A landscape with many valleys, sampled at points; each row gives a point and its height.
From any point a ball takes the steepest step (drop divided by distance) to one of its 6 nearest points. It stops when none of these is lower. Distance is the straight distance between rows; heights are no part of it.
butu h=4.75: [-13 -16 -19  14 -11 -10  20   1]
Vimif h=5.24: [ -6 -18  -5  23 -23 -12   7  24]
famob h=0.99: [ 12  21  18 -25  27   8 -40 -13]
laraf h=4.90: [ 14  15  14  -8   2   2 -30  -1]
Meseb h=1.82: [ -9   3   7 -32   0   8 -33  12]
ran h=5.54: [ -8 -39 -11   8  -2 -12  -6  41]
gozap h=4.82: [ -2  -2  14 -13 -22  -1 -37  40]
zag h=2.91: [ -8 -31 -10 -12  -3   3 -22  48]
pilut h=3.54: [ 22  20  14  18  22  -2  -4 -29]
tuguz h=3.07: [-10 -29 -22  -1  -1  -8  -1  28]
vom h=2.03: [ 14  21  15  22   4  14  40 -30]
gapu h=4.52: [ -8 -18  -1   0 -14 -13 -13  29]
fop h=8.00: [  5   4  -4 -14   9  -2 -20 -20]
Gesa h=5.77: [ 12  11  12  16 -28 -15 -23   9]
San h=3.90: [ 14  12  11  10 -12  -8  -7 -10]
ligis h=6.78: [ -5  -9 -22 -22   6  -9 -16  -7]
Birel h=2.95: [-12   1 -10   4  -5  -2  27 -29]
Tola h=2.62: [ 23  29  32  38 -13  12  35 -10]
taga h=4.13: [  5   0   8  -8 -18  -6 -28   9]
Let h=0.48: [  2   9   0  16 -11   2  25 -18]
Bil h=5.64: [ -5  -3 -12 -15  -1  -9 -12  -8]
vuza h=0.20: [ 13  17  -1  10  21  -6  13 -39]
fesa h=7.10: [ -3   0 -15  -1   2  -9   1 -19]
pezuz h=2.41: [-11 -17   4 -21  -5   2 -35  44]
zet h=2.73: [-11   7   1   9 -30  25  65   4]
ril h=2.07: [ 11  20  17  17 -19  17  49 -17]
Lagum h=3.53: [-15 -18  -8  23 -18  -3  34  11]
fod h=5.56: [ 29  22  13  13  42  -1  -5 -30]
Kor h=2.61: [-10   8  -3 -39  10   8 -33   0]
Karo h=0.43: [ -9 -27 -10  19 -13  -8  18  29]
kob h=3.60: [ -5   8  17 -29  -5  10 -41  29]
libas h=2.82: [ 23  25  20  28  21   1  20 -32]
boba h=3.88: [ -7  -5  -9  -3 -10  -9 -17  11]
ded h=1.41: [  2   9   8  18 -21 -14   2  -4]
Fefi h=6.18: [ 16  13   4  -8   6  -5 -23 -19]
sos h=1.57: [ 13  20  11  25  -6   8  26 -23]
dedu h=3.43: [ 29  24  20  36  17  -3   7 -21]
fegos h=2.02: [-20 -24 -23 -40  24   4 -19  16]
gugir h=3.38: [ -3  19  15 -40  15  17 -42   7]
zudi h=2.27: [-11  -4  -6  18 -26   4  41   7]
vufer h=5.36: [ 19  21  11 -14  31   2 -29 -24]
pebev h=5.57: [-14 -18 -18   2  -4 -13  13  -4]
ladis h=1.20: [-19  -9  -5 -41   9   3 -29  21]
Muto h=0.75: [ -4   0   3  27 -29  -3  34   4]
vusu h=1.71: [-20 -26 -15 -26   8   0 -22  22]
Kibe h=2.50: [ 22  24  13  19  34  13  42 -40]
bom h=2.81: [-10 -46 -15 -10  21   5 -15  48]
zutaf h=1.76: [  0  15  -1  14   3   9  42 -34]
lipo h=4.67: [-10  -1 -17   1   7   0  18 -34]
fati h=1.77: [-19 -36 -20 -37  20   3 -17  27]
nuv h=1.21: [-11 -25 -20  -8  -1 -12  -5  16]
sanol h=1.72: [ -2  21   3  17 -13  18  47 -20]

Where does a ball stop that starts at each point below?
San: Let
kob: ladis
fesa: Let
zet: Let
gozap: ladis
Gesa: Let
zag: ladis

Call two points neighbours if one is among the 6 nearest of the other. Go from one point of each pair to the other, from neighbour to neighbour, staying as low as possible. Name the highest point that can't be avoided.
famob, nuv: Kor
Karo, ladis: tuguz
nuv, ladis: vusu
